Each row is a point on a landscape with many valleys, with its height.
A ball rolls from a point to the lowest of its 2 nearest points, and stops where none of them is lower. Distance is the straight distance between rows; heights are no part of it.
K966: [ 27 -11  15 -23  27  -9  29  32  -9 -12  22  10  -1 -22  22 -43 -30 -37
  29 -25  32  -9 -57  15 -72 -52 -29 -26 -30 -44   2  -4   9  -1 -38 -41
  22  -8  51 -48  18  50  27 -13 -12  44   3  18 -11]  (h 50.5)
K164: [ 35   4   2  -8 -27  -7 -30 -10  10  30   9  32   5  -9  -8  51  27  10
 -71  34 -14 -12  10  -8   9 -17  13  40  33  -5  56  -6  -2  14  -1  22
  34 -23   8 -48 -38   3 -39  -6 -14 -26 -48  -9   6]  (h 72.3)
K792: [ 51 -11  31   1  39  43  -4 -42  23  38  10  33 -12 -28  23  49 -29  35
  -1 -10   7 -39  29   2 -21 -26 -34  34  -4   2 -13  22  31 -20  36 -32
 -18 -26 -11 -36  34  -4  17 -13  19 -12 -25   1   3]  (h 28.6)
K578: [ 35  28  48  -1 -16  -8  19 -18  -2 -17  -9 -12 -24 -26  20  40  19 -26
  29   0  12   5  39 -33   7  60   4  -4  -7  13  27 -12  10  40  36  46
   2 -17 -25  17  -4  -1  -5  11  49 -38   0  47 -14]  (h 36.3)
K914: [-69  42 -13 -32 -16  35 -18 -20  11  32 -52   0  15 -16   1 -38  35  -8
 -30   9 -47  46   6 -16  18  24   8 -16  -5  41  10  -5 -67  -9  19  64
 -12  17 -65 -51  16  19  -4 -40  -4  43  28 -10  29]  (h 28.4)
K188: [ 26   1  44   2  30  15  23 -47  26  28  19  58 -41   0  15  38 -31  17
  -4  18 -27 -27  -7  29   8 -24 -31  43  -3 -36  20  44  -3 -27  58   7
 -33 -14  -1 -31  25 -20  13 -20 -10 -16 -43   8 -23]  (h 34.7)
K850: [  8 -27 -23   7  14  27   5  42  11   9   4 -26  13  -9   0  -8 -14  19
  10 -12  16  29  10   1   1   4 -28 -10  10  26 -47 -14   0  -4 -36 -33
 -32  11  17  -3  37   7  -9 -15  17  25  53  42 -14]  (h 54.6)
K600: [  8 -11 -65  22  -1 -14 -23 -10 -24  -7  -6   9  27  45 -52 -21   2  -1
 -16  15 -25  11 -33  -7 -11 -20  32 -31   1  14 -26  -4  30  -7  -6 -38
  44  31  -5  23 -40 -22 -14   8 -23 -53 -22 -35  20]  (h 32.3)
K576: [ 24   2  40 -42 -12  -1  41 -10  -6 -13  28 -12 -50  15   5  15 -29  15
   8   3  34  -5 -64 -20   1  29  37  -5  -4 -66  12   2  17 -10 -52 -22
 -12 -68  33 -43   3  31  11  26 -15  45 -11  23  12]  (h 71.3)
K398: [ 14 -17  37  83   9  -8  -1  59  57  -8  32   3 -13 -26  -5 -38 -22 -21
 -40   3  11  -3  47 -13 -59 -53 -33   5 -11 -31  26   0  -8   7  -6 -37
 -24  45  26 -39   6  31  -8 -36  35  27  18   8 -56]  (h 61.4)
K968: [ -6 -10 -29  17  21  25  24  -6   5  -1  20  30  -1  71 -62  16 -46 -42
  16  18  14 -22 -12   5  39  22  -4   8 -32  -2  16  29  19  -6 -18 -58
  -7  28 -11  -3 -34 -37  11  13  -1  -8  -8 -11   2]  (h 34.8)
K569: [  5  19  16  59 -31  -9 -21  55  31  -3   7  23  13 -42  -2 -10 -40 -15
 -25  12  27  26  -1 -15 -42 -62 -26  -4 -10 -26  14  12  16  35 -29 -39
  13   5  38 -67  -7 -19  28 -52  15  10  -5  17 -42]  (h 58.2)
K27: [-32  24   7   4 -45  -8 -15  40  15  31  -9 -35  14  -5  21  40  19 -19
  23  29  44   4  74  -8  31  66 -16  18  33  29 -13  14   4  -8 -21  65
 -74   6 -12  48  21  44  -5   6  77  17  41  25  26]  (h 58.1)
K902: [-43  23  -4 -42 -18 -38  -7  -2 -59 -23  -2  -9 -10   4  -1   1  12  -1
   9  24  -2 -12 -35  14  49  39  49 -15  21  22   1  10 -18 -18 -55  37
   6 -12 -25 -11  -6  11  -2   7  -8  41  13   2   7]  (h 6.9)
K252: [-55  -5 -28  13 -44  12 -19   2   2 -11  -4 -10  31  59 -54 -26 -12 -50
  -5   4  27  -7  40   0  33  41  10 -25  13 -16  -2  48  -9 -14  -3  17
   2  24 -50   0 -12 -27 -21 -20  16  17  38   0   6]  (h 11.7)
K538: [ 24  28  10  11  33 -20  84 -28  -9 -60   2  17 -33 -14  37   0 -17  -8
  12  29  35  -6  -4 -36  28  51  12  13 -23  23  -8 -18  23  22  10 -21
 -18 -15  -2  52 -33 -60  20  54  23 -38 -41  -7 -23]  (h 77.8)
K157: [-47  30  -2  28 -12  13   6 -36   2 -40 -69 -41 -21 -54  14 -33  27 -19
 -15   9 -74  75  -1  32  14 -14  12 -14 -12  44  41 -10 -39  -4  36  69
  27 -19 -21 -22  17   6 -40 -46 -21 -18   9   0 -15]  (h 71.2)
K946: [ 34   6  21  22 -11  35 -37 -46  25 -25   2  19 -19 -17  56  41  -4  59
 -29   8 -14  14  15   7  23 -53 -24  35  15   6   4  45 -30  -4   7  27
 -24 -56  22  32 -17   4  -1 -16  32 -19 -27  -6   4]  (h 42.5)
K395: [ 26  17 -48 -10  14 -22 -18 -15 -31   3  16  -6  20 -20  29  51 -20   2
 -11  36  50  -9  16 -28  15  16  17  26   0  24  -4 -13   5  28 -42 -15
 -14  -1  34  31 -47 -23  -9  43  37  27 -19  18 -19]  (h 37.3)
K861: [ 11 -12 -42 -13  43  21  65  34  25 -27 -14  14 -17  55 -62 -12 -39 -55
  16   4  -8 -21  21  -2 -16   0  13  -7 -58 -25  34 -14  29 -27  -1 -41
  47  35  15 -24 -33 -19   1  12 -41  16   3 -17  -9]  (h 42.0)
K742: [-104    1   -2   -2  -16  -26  -27    8  -40    0  -26  -57   11   21
   -4  -30   24   14   40   -7   -6   11  -34   59   28   -1    4  -49
   -9   30  -57   46  -51    3   15   -9  -40    9  -39  -14   39    1
   37  -17  -27   22   21  -13   14]  (h 54.8)
K368: [-113   14   -9   23  -39  -56  -90  -14  -11   25   31   -1   43   23
  -41    8   19   36   -6   19   -1  -11    1   36   32  -22   -2    6
    3   19  -40   37  -37   18    6   14  -23   18  -39   -7    6  -28
   -1  -22  -30   17  -10  -40   47]  (h 14.0)
K891: [ 45 -14  24  37  13  14  14  14  56   7   4 -26  -5 -27  -7   5  -8  25
   7 -57  28  10  50   3  -7 -18 -49  -8   3  -6 -19 -13   9  -5  24  -6
  -2  10  -8   7  24  20  -7 -24  50 -20  13  47 -12]  (h 50.7)
K481: [ -8  13  10  14 -48  14 -34  29   2  16 -19  21  -2 -50 -24 -15  -9  17
 -25   2  -6  29 -26  -4   3 -39   9   5  23  12  31  11   3  25 -37   4
  28   4  12 -52 -23 -13  14 -68 -12 -10  13 -12  14]  (h 61.6)
K393: [-20   4 -55 -40 -36 -16 -33  30 -49 -24 -11   4  31   2 -23 -40  18   8
 -29  12 -77  23 -41 -19 -27 -32  24 -36   0  18  16 -18  -2  -7 -22  54
  65  15  16   2 -42 -17  15 -37 -44  -4  12 -24  10]  (h 43.9)
K4: [ 21  22  18  -1 -15  17 -31  -5 -22 -17 -16  -4 -19 -28 -11 -29  -3   7
  -2 -16  -4  27 -36 -47  -3 -22  -5 -23   2  27   4  -7   4  29 -36 -14
  18   1  -2 -18 -19 -49   8 -57  10 -32  25  25  11]  (h 64.4)
K453: [-45 -33  -8  18  16  -1 -36 -13  -3   5  47  13  32  74 -31  27 -45 -24
  17  24  -2 -43  -8  16  69  18  -9   7 -35  -9 -34  42  -3 -21 -57 -52
 -26  28  -7   1 -38 -25   0  16  -1  19  -2 -24  25]  (h 28.3)
K367: [ 25 -22 -45 -41 -27  28 -39  24  -9   3   7  -8  18  11 -16  -7  -3  23
 -28 -20   6 -18  -7   5 -38  -9  32 -12  31  21 -49 -10   2 -48 -37   2
  11  -7  20  -9 -19  29  -4  18 -10  -2  22  -5  12]  (h 39.1)
K991: [-22 -24  -9  50   5  22 -40  51  54  40  20 -14  22   2 -11  21 -10  14
 -15  43  26  -3  55  -1  11  13  -6  15   1  27 -32  27   1  -9 -48 -20
 -46  -2  27  12   7  16  -1 -18  43  25  55   7  17]  (h 57.5)
K724: [ 37 -30   4  42 -13  46 -21 -16  49 -30 -22 -14 -24  -5  35   9  11  50
  -1  -8   4  23  60  24  33 -39 -45   8  32  14  -7  16 -31 -19  28  19
 -12 -19  -2  29  24   5 -14 -15  55 -29  -3   2  17]  (h 46.7)
K407: [ 18   5  -4  -4  -5  -4   4  98   9  -3  14  23  16 -42  10 -43 -36 -20
 -24  16  10  18 -36   4 -62 -66 -34  -9 -54 -25  -1 -15  36  10 -50 -53
  29   4  74 -59 -19   0  38 -11  -8  33  24  -1  -3]  (h 54.5)
K548: [-12 -49 -44  21  56  33 -10 -25  18  12   6  27  54  -1   7  35 -27   6
 -11  -6   4 -53  41   1 -24 -26 -55  33 -10  21 -31   3  -5 -48  12 -20
 -21  19  -9 -12  44  -3 -17  38   6  50 -20 -26 -13]  (h 10.4)
K321: [ 40   4  -9  15 -24   3 -17   8  28  60  26  29   2  12 -34  51   1 -12
 -32  49  11 -20  26  19  15  18  26  43  23  -8  10  22  22 -23   5 -15
 -25 -21  24 -53 -37   3 -27  27  -8 -13 -10 -40  23]  (h 69.5)
K305: [ 39   7  84  16 -27 -37 -49  18  47  61  46 -36 -10 -25  10  74 -10  40
  26 -15  19 -12  48 -23  36  26 -12  12 -24  -7 -11  -8  -2 -16  54 -14
 -20   8 -10  22 -18   3  33   5  75 -32 -30  34  22]  (h 51.7)
K696: [  5  -3 -24 -13  31 -20  -4 -47 -37 -29  -7  21   9 -15  33 -30   8  12
 -11  17 -45   1 -66  30 -39 -68   8 -20  28  64 -20   0   7 -20  36 -14
  -6  11  14   7  32 -28   9   3 -35 -44 -49 -40  -9]  (h 22.9)
K755: [-19  -9  30 -41 -13  -4 -19 -42 -42  13   2 -20 -18  38   2  16  26  17
  36 -38  14 -43   0  13  45  34  11 -17  -9  45 -52  16  -1 -11 -26 -25
 -15  -6 -49   9 -19 -24   3  15  -7 -17   9  11  58]  (h 49.8)
K607: [-24 -18 -28 -20  32 -44  28  11 -41 -14   9  21   3  66  22 -65 -18  -7
  17  14 -29   2 -88  23  -1  33  47 -32 -14   8 -34  -8  -1 -11 -55 -45
 -22  23  25  22  19   1  18   8 -29 -15 -26 -31 -10]  (h 35.4)
K824: [-21  11   8  17 -23   6 -39   5 -10  14  23  23  16  -8 -22  44 -16  26
 -25  20  32 -41  50  -7  35 -27  -2  38  -1 -24  37  56 -10  14 -25   4
 -12  -2  -9 -28 -21 -55 -13 -37  -2  20 -14 -38  34]  (h 33.5)
K913: [ 62  -8  38 -19 -11  18  10  30   6  -1  39 -26   4 -17   3 -22 -18  -2
 -15 -61  39 -26 -11 -36 -77 -50 -16 -49 -41 -44  -2   7  -4  -9 -20 -21
  44 -12   6 -30 -14  26   9 -12  24  54  35  22  -6]  (h 45.0)
K355: [ -8 -34 -50 -39  -5  -7 -39 -40 -62 -51   6 -13  13   3  -8  -8  25  32
   2 -43 -14 -37  15 -24  -5 -18 -12 -25  -4  25  -6   4 -20  -5  -4  20
  26  28 -29  36  -3 -45   0  -1  13   2   3  12  34]  (h 40.7)
K352: [-61 -23 -59 -22  49 -15  20  24 -19  12 -16  11  13  59  14 -82  -5 -18
  25 -17 -40  10 -92  20 -10 -11  -5 -32   4 -21 -28 -59  -3   2  -1 -50
 -17  31  37  45  67   4   2  24 -45   5 -28 -54 -35]  (h 40.8)
K958: [ -3  28  48  36  -6 -10 -27 -22 -35 -14 -33   7 -31 -58  24 -28  14 -10
 -22 -15 -41  33 -14 -32   8  21 -16   0 -40  51  36  13 -34  53 -22  10
  -6 -33 -29  -4 -41 -57  10 -37  -7 -58  17 -21  14]  (h 67.4)
K408: [ -6   5 -19  35   6  19  27  61  46 -22 -23 -19  -6  -1 -34 -28 -29 -15
 -27   5 -13  10  77  30 -26 -47 -48 -17  16 -26  14 -17  23 -21  41  16
  29  41  16  -9  14 -13 -28 -12 -37  -4  42   2 -23]  (h 56.9)
K844: [ 53  26  18 -72 -14 -10 -34 -43   3  40  23  -7 -15 -12  -1  15  41 -15
 -20 -26   0  14 -30 -74 -30  30  21 -26 -13 -11  24 -31 -12  42 -10   2
  60 -50  28 -39 -45  23 -12  10 -14 -17  -9  24  11]  (h 64.3)
K83: [-47  11 -33 -59 -45  18 -29   8  -8   6 -30   1  27  12 -20 -35  21 -17
 -48  14 -76  46 -14 -31  -2  10  33 -16  -4   9  11  -4 -39 -34  11  83
  62  23 -40 -42 -13  -1  -3 -43 -42  23  34 -14  14]  (h 36.6)
K551: [ 22   3 -30  46 -14  42 -23  45  39 -29 -24  -3   3 -30 -19 -25   2  12
 -34 -11 -31  39  47 -12 -40 -57 -30  -5  19 -13  33 -18  -8 -10  11  19
  27   2  29   1  -6   8 -25 -32  -6 -16  20   1 -12]  (h 53.8)
K739: [ 39  14   2 -31  47   0  74  -4  18 -22  -5  -7  -8 -41   8 -38  42  -9
  37 -21  40  53  22 -17 -32  45  20 -24  -3 -10   4 -70  68  34  30 -14
  46  -3  64  56  10  37   2  53   4 -21  11  17 -32]  (h 15.2)
K67: [ 45   7  44 -51 -10 -37  15 -26  -2   6  23 -22 -47   9 -10   6   0 -25
   6  12  49   5 -67 -36 -10  21  46 -32  -8 -44   9  -1   7  20 -34   1
  37 -57  33 -30 -52  28   7  18 -16  -1  -1  25 -28]  (h 68.5)
K468: [  7  -9  35  10  64  38  28  30  37  54   1  18 -15 -16  -3 -56   9   8
  27 -31   0  24 -19  27 -23 -27 -64  13  11 -76  31 -63   3  49  20 -32
  12  23  35 -21  71  36 -12  -4 -46  16   7 -13 -43]  (h 61.7)
K417: [-33 -14 -64 -20 -32  -7 -40 -17 -53 -61  -8   1  56   7  -8 -15  35 -11
 -11 -15 -16 -10  47 -66   5   1   1   2  15  10  19  -7 -48  14 -16  36
   6  35 -42  25 -10 -41  -7 -39  -4  19  21  13   2]  (h 34.2)
K497: [-20 -12 -30  51  -9 -42 -46 -56   1   5  36  45  53  49 -28  43  35  -8
 -10   6  -9 -24   9  27  -1  -4 -17   9  41  28 -47  34   4  12  48 -35
 -10   3 -33  63 -29   3  -5  50  22 -34 -34  -1  38]  (h 15.0)
K45: [ -4  -7 -27   1 -29  22 -26   4  -3  -7   2  -6  17  23 -40  13  19  -6
 -26  11   8 -14  64 -40   9   7   1  22  15 -12  61   4 -24   4 -24  18
  19  19 -28  -6 -41 -52 -23 -20  25  11  14   2  17]  (h 24.6)
K997: [  5  31  28 -26  16  11  66  16 -12 -20 -21 -15 -13 -18 -11 -27  -6 -40
  15   1   3  10 -16   5 -26 -57  13  26  15 -22  47  -8  15   3  15  37
  24 -22  20 -25  58  33  -2 -22 -36  16 -26  34 -19]  (h 44.4)
K988: [-21 -11  -4  48   9  12  26   4  -6 -11 -31 -12  -1  31 -46 -17 -15 -39
  31   5  -6  25  32  25  47  19 -12  15  12   0  26  26   0   5  16   5
   2  25 -16  -3  36  -7 -24 -22  -1 -15   3  17 -21]  (h 21.9)
K756: [ 40  20  14  -3  -4   4  38   0   2   2 -11 -26 -23  10 -20  -8   3 -23
  27  20   6   7  32 -12  12  44  24   3  12  -4  25  -7  13  18   1   0
  31   4   5   7 -14  20  -9 -16  18 -26  26  31 -24]  (h 29.5)
K942: [  0 -12   8   8 -34   3  13  40  38  24 -19   0 -12  11  -7  11  14 -17
  20  14  33 -13  84  10   0  30 -36  22  38 -20  24   5  12 -32  30  37
 -62  25 -47   8  54  53  -8   1  55  15  37  12  20]  (h 55.4)
K5: [  8  18  35 -47  15  -1  72 -20 -44 -55 -67 -17 -11 -76  57 -43  18 -45
  24 -23  36 -21  -2  -7 -27  37   6 -26  -2  42  15 -29  27  25  28  49
  13 -25 -30  53  43 -14   0  16  -7 -34  14  13   2]  (h 30.4)
K390: [ 51  32  37 -81 -19  -3  22  -8  14 -16  45 -45  29  -9  -3 -32   5 -21
 -13 -73   5 -15  -3 -55 -57  -1 -15 -72 -20 -50   1 -13   2   1  22  -3
  64   9  -7   3 -25  18  13 -27  17  28  43  27 -34]  (h 36.9)
K480: [ -7 -16  -3   2  29  16  49  28  38  18 -14 -31 -23   1 -12 -33 -14 -19
 -12  -9   2  36  34  49  -1 -15 -48   8  34 -55  34 -27  15  -6  24   2
   1  56   5 -25  60  26 -26 -20 -65  -1  19  11 -33]  (h 59.3)
K360: [ 39  33  24  -8  48  -6  58 -25 -25  14  11  22 -21   2   7  20 -21  -7
  37  22  19 -22 -12 -41  14  24  -1  39 -28 -38  16 -15  30  43   5 -35
 -19  -4  14  22  -7 -38  21  24  -3   1 -34  18 -32]  (h 75.7)
K399: [ 26   6 -14  15  71  32  55  23  41   5  -8  55   9  27 -49 -29 -48 -34
   5  16 -46 -15  -1   3 -23 -12 -10  23 -51 -43  43 -20  28 -22  43 -41
  30  24  30  -8   0 -28   6  23 -29   7 -50 -61 -42]  (h 44.6)
K221: [ 48   9  36 -34  31 -11  52 -17  34  -7  22 -32  18 -39  -3 -16  -1 -14
  19 -75  32  24  10 -27 -55   1  -2 -59 -37 -38   4 -56  35  17  36  -7
  70  13  40  20   1  49  15  25  27   6   0  29 -26]  (h 26.0)
K826: [ 11  -7 -15  -3  16  -9 -48 -21 -56  12  12  31  -7   6  18  -1 -21  35
 -21  -2 -42   6 -62  18  -9 -58  12  -9  18  38 -42   9  24   4 -10 -55
 -35  18  14 -10  15 -39  32 -16 -19 -52  -5 -44  31]  (h 13.3)
K868: [ 59 -12  35  30  56  36  30  27  51  60  16  17 -13  -6   4 -16   0 -18
   2  -1  -8   3  -2   1 -14   0 -38  25   8 -17  -4 -20  13  -6  20 -52
 -19   5  43 -18  50  49  -1   1 -22  -2 -15 -19 -66]  (h 64.1)
K715: [-58  11 -24  39 -31 -57 -60  -8  -1   8  35  -7  57  41 -15   0  43  21
 -16  10 -24  -9   0  59 -16 -44 -20  11  45  33 -41  38  -1  20  40 -12
 -24 -19 -34  26   2  -7 -14  22 -25 -20 -48  10  37]  (h 2.5)
K710: [ -5 -28 -25 -16   3  16  11  30   4   2  12   9 -10  22  -3 -10 -26   8
 -30  19  19 -35   4  34  -3   6  28   2   3  -3 -10  -4  13 -63 -46  -2
 -23 -25   7 -30  12  27 -10  24 -30  41  23 -11  -8]  (h 44.8)
K588: [ 19  14  57 -25  37 -11  56   4  -8  31  26  33 -30  18  12  26 -16  -9
  35  18  17 -18 -56 -22  20  -7  35  35 -14 -61  16  22  -1  42  -5 -28
   8 -29   2 -34   2  -4  28   1 -29  30 -28  21 -14]  (h 73.7)
K764: [ 40  16 -14 -42  32  -6  19 -52 -39 -29  -9  22   2 -34  43  18 -21  34
 -29 -16 -32 -18 -19  15 -40 -55   2  -8  14  32   8 -15  31 -17   9   9
  -1 -30  19  36  14 -18 -15  35 -17 -27 -52   0  27]  (h 31.3)
K637: [-66  52 -10 -26 -50  -3  -2  -5 -24  15 -32  -1   1  13   4  -6  32 -34
  -8  25 -13  15   0   2  15  69  34 -28  15  15  13  23 -41 -15 -16  68
  -3 -11 -69 -12  -7  54 -12 -21   9  72  28  -6  16]  (h 18.8)
K247: [ -7  23  14   6 -49 -11 -10  41  25  34   7 -33  19  34  -9  26  13 -24
   1  31  16  30  25 -21  37  76  12   8  40  -5 -29  15  -2  -9 -42  24
 -46 -39  -5   0 -32  39  -3  -9  44  15  65  15 -27]  (h 61.1)
K119: [ 10   9  55 -14 -37 -47  -7  27  25  64  36 -42  -9   3  29  69   8   5
  77   8  49 -10  33 -29  40  59  22   0 -33 -34  -8 -13  20  21  37  23
 -15  -7 -21  26 -29  29  28  21  66   3 -14  63   8]  (h 46.9)
K690: [-88 -16  42   4  -3 -22   8  -8 -63 -12  -8 -57 -26  59   1 -24  30  -4
  52  -4   3 -26 -27  36  41  40   0 -32 -20  21 -63  33 -44 -25 -14   0
 -38 -15 -56  15 -13 -16  20 -14 -27  19  35  -7  34]  (h 53.1)
K751: [-79 -43 -35  -6 -28  -3  25   4 -23 -31 -22 -41   7  28  -4 -55  18   4
  40 -20  -4  16 -57  71  10  27  33 -49  26 -20 -57  19 -26 -37  14   9
 -54  -6 -48  -9  49  42   4 -13 -53  48  19  -9  -2]  (h 51.8)
K71: [  8  -2   5  15  15 -16  11 -43 -25 -55  -6  23 -10  15  54  57 -11  11
  15  -1  19 -35  15   9  32  41 -11  -6 -37  39 -24  -8  22  13  21 -12
 -15  -1  -9  73 -42 -63  13  49  34 -31 -36  -9   4]  (h 79.6)
K635: [ 16  17  -5 -34   1  16  -8 -61 -14 -65 -32  41 -10 -21  45  39 -11  41
 -27  21 -18   1 -18  19   1 -71  -4  29  21  18  15  30  -4   3   9  21
   5 -45   7  15  -4  -9 -18   1  -4 -19 -51  -7  20]  (h 37.4)
K832: [-22  32  60  14  44  -5  64  -5 -19  -8 -41 -25 -44 -24  16  -9  -5 -32
  32 -23   1  13 -27   5   3  -5   3  38   9 -14  22   7 -10  42  43  30
  -3 -27 -17   1  66  10  10 -26 -10  12 -12  33  -1]  (h 40.5)
K929: [-63 -24  -7  -8  -5  19  31  55  22  33 -35  -8   8  40  -6 -19  16 -19
  27   6  33  -1  27  31  15  21  -7   5  34 -20 -16  20 -11 -35 -11  22
 -57  25 -36  -6  46  52 -25 -17   2  68  45  19  -9]  (h 52.4)
K381: [  2  -5   6 -84  -6 -39  -7 -45 -60 -24   1 -22 -41 -14  37  -8   0   5
  -2 -30 -18 -15 -64   7   8  48  79 -29  20  15   8 -14  12 -23 -68  14
 -11 -41   6 -22 -19  28  -1  23 -24   2   4 -24  28]  (h 19.4)
K454: [ 59  -5  -1   1  31  16  29  11  50  80  13  33 -25  12 -23  37   3 -18
  -4  39  13 -11  -9  24 -19  22  19  39  -2 -19  -4   6  16  -9  28 -37
 -10   0  42 -34 -16  39   7  43 -20  -7 -18 -23 -32]  (h 66.8)
K889: [ 26 -11 -63 -26   5   7 -12   9 -12 -23   0  11  23  27 -38   1 -22  -7
  -5   1 -14  -1  -6  -4  -8   7  38 -19  -4  18 -17 -10   1 -24 -46 -28
  34  39  31   3 -56  10  -4  34  -2  -3  12 -22   8]  (h 39.8)
K163: [-73 -41 -41  -1 -14 -15  28  33  -2 -15 -14 -26  17  47 -20 -57  23 -16
  25   4  -1  24 -49  59  -1 -18 -10 -27  19 -15 -45   6 -18 -18  35  13
 -10  42 -30  -5  67  33 -19  10 -60  18  -8   7 -37]  (h 48.5)
K989: [-80 -20 -10  16 -28 -41 -63  -4  -4  10  46  -3  41  69 -38   8  15  26
   7  13   6 -40  -7  35  28 -16  11  -2   1  -1 -45  56 -11  -3 -46 -32
  -3  16 -12  -3 -43 -20 -17  -2 -11  18  -9 -26  37]  (h 21.4)
K983: [ -1  -8  -5  23  40  40  59  -4  32  13 -27  50 -11  17 -10   3 -35  -5
 -14  17 -27 -17  11  39  -1 -24  -7  31 -28 -41  45   0   6 -36  60  -8
   6  14   3 -38  38 -25  -8   4 -32   7 -44 -25 -47]  (h 40.0)
K461: [ 11 -18 -47 -17  16 -19 -45   0 -27  11  31 -10  40  -7  19  50 -12  37
 -17  33  31 -38  20 -13  -4 -31   7  35  14  11 -16  11  26 -12 -64  11
 -22   1  23   1  -8   3 -12  41  33  41   3  11  25]  (h 30.0)
K987: [ 83  22   6  33 -13  11  -6 -42  59 -19  22 -10 -23 -35   0  34   2  21
 -17   1 -10  29   7 -22  -3 -12  -2  18   7  20  19 -22  -4  26  27  -6
  12 -21  26  43 -48   5   0  26  61 -62 -32   9 -14]  (h 49.6)
K378: [-44 -33 -58  17  13  14  13  49  -6  30 -14  11  34  48   1 -65  -5  -4
   5  10 -30   6 -77  35  25 -12 -22  -8  -7 -10 -21 -28  -6 -12 -15 -22
 -12  45  18  -7  79  22 -18  11 -66  22 -30 -28 -55]  (h 44.7)
K672: [ 13 -19   0  15  60  24 -18 -58   0  24  12  41  16 -24  25  45 -44  54
 -20 -18 -22 -24  -7  10   0 -26 -40  19 -26  12 -41   9   2 -32   7 -30
 -47   0   3  10  17 -43   0   1   5  13 -15 -17  10]  (h 20.9)
K150: [ 58  11  46  48   1 -16 -17 -15  65  23  57  -4 -14 -32  21  73 -25  36
 -12 -16   8   0 -19   0  22  -5 -21  23  -9 -11 -10  -9 -20  18  12 -18
 -26 -12  18  24 -33   4  22   7  78 -21 -37  16  -8]  (h 54.9)
K242: [-28 -34 -41 -28 -20  16  32  47 -10 -20 -22  13   7  33 -24 -25   0 -28
  14  19  30 -28  21  22  -4  22  23 -12   0 -31   4  -4  11 -62 -13  24
  15  11 -31 -20  32  38  -8  14 -24  53  18   4 -28]  (h 48.8)
K484: [ 26  -8  15 -32   9  13  58   6 -18 -46 -48   1  -5 -24  43 -26  29 -13
  48 -25  29   5  38   1  -8  40  12  -3  11  25  -3 -53  56   8  35   5
  23   4  10  78  32  19  13  48  11 -33  21  29 -25]  (h 23.5)
K784: [ 39  34   9 -20 -29  -7 -39  -9   7  37  11   2  20 -48  18  10  45  25
 -30  -8   8  41 -16 -66 -19  12  -2   4   8  17  32 -19 -23  59 -18  51
  16 -38   8  -4 -28  15   1  -3   5 -25   3  34  12]  (h 59.9)
K894: [  9 -14 -69   7   9  15 -36 -22 -10  10  -3  11  39 -22   3  46  -9  43
 -15 -18  43 -29  63 -28 -30 -31  -3  30   4  27 -18   4  13 -42 -20  18
  -6  27  -2  25  11 -17 -26  35  33  44   2 -20  35]  (h 22.1)
K420: [-44 -34 -17 -17 -15 -20 -55 -60 -33 -19  22 -15  15  29 -22  21  45  22
  23 -43  14 -48  40   6  26   7  -7  -4   4  20 -18  24 -18   7  23  -4
  12  12 -69   9 -11 -46 -10 -24  26 -14  11  -2  65]  (h 45.7)
K144: [-14 -20 -51  38 -34  37 -45  32 -20 -38 -15  22  26 -24 -23 -36  14   4
 -39   9 -68  43   2 -39 -21 -59   1 -15  22  10  41 -39 -18  11  -2  51
  35   7  24  31 -16 -21 -10 -37 -39 -40  14 -11  10]  (h 49.7)
K212: [-27  34  43   9  27  -8  72 -24 -51 -12 -66 -11 -49 -33  27 -24  34 -37
  38  -3   0  -6 -20  -1   4  53  26  32  -5  25  14 -17  -1  32  29  56
  22 -25 -44  25  22   3   9  12   9  -9  19   1  10]  (h 36.2)
K451: [  5  55  79   8 -32 -57   7   1  -6  26 -26 -22 -28 -46  27  64  29 -22
  55  23   7  18  34 -18  31  94  11  12  -8 -15  31 -19 -10  57  51  51
   6  -8 -21  28 -18  25  40  37  66  -8  -1  40  -1]  (h 41.3)
K963: [  8 -27   7  98  -4   4 -16  45  82  39  28  -9  -2  -9 -19  12 -36  21
 -31   5  16   1  57  12  -4   1 -44  47  -7 -26  11   9  -7  -1  -1 -45
 -49  12  27 -17  14   1   1 -10  50  24  30 -23  -9]  (h 60.4)
K608: [ 12 -16 -50  -1 -25   1 -46   6 -28  28   2  27   7  16 -22   2   7  31
 -40   8 -34   8 -36  12   5 -55  29  -5  13  21 -17  18  14 -13   3 -21
  56  39   8 -29 -19 -31  -3  -4 -47 -35 -11 -71  33]  (h 23.9)
K796: [-20  -6  58  -2 -13 -28  -5 -41 -10 -12  22   8  14  -8  74  89  20  15
  10 -15  10 -39  37   9  46  59   8  19 -33  21 -38   3  21  10  65   3
 -50   2  10  77 -64 -49  11  57   4 -32 -48 -13  29]  (h 81.2)
K567: [ 11   2  10 -36  17 -19  34  -2 -46 -47   1   0 -48  -7  39 -40 -26   5
  14   0 -10  15 -87   4 -12  52  66 -34   1   6 -12 -16  18 -11 -81 -16
 -19 -32  53  10   4  11  27  25 -34 -26  10  -9   8]  (h 28.5)
K215: [ 65  -5  10  39 -16  25 -61 -17  33  11  32  -5 -22 -62  15  17  43  37
 -15 -36  -4  46 -14 -58  -7  -3  -8   3   2   8  27 -15 -41  54  -5   7
  28 -54   8  35 -23 -10   7  12  12 -46 -20  25  13]  (h 55.5)
K104: [-25  26  39  49   0   5   2 -31   6 -54 -61 -29 -55 -36  15 -35  -4   2
   0  -7 -57  54 -30  10   4 -19 -23  -4 -24  34  37  -3 -45  25  22  29
  21 -31 -23 -33  -4 -20  -4 -63   6 -64  23  -6 -12]  (h 69.6)

Where does a ball stop that starts at each point below?
K27 => K367
K963 => K826
K861 => K715
K247 => K826
K399 => K548
K305 => K252
K690 => K45
K576 => K987
K751 => K902
K104 => K739
K398 => K739
K868 => K902

Call two points neighbours if one is among the 2 nearest of the other. Go from one point of each pair to the other, from neighbour to neighbour, staying as low as possible. Name the highest point that can't be avoided.
K902 and K987 => K150
K902 and K45 => K742
K715 and K548 => K399
K826 and K367 => K889
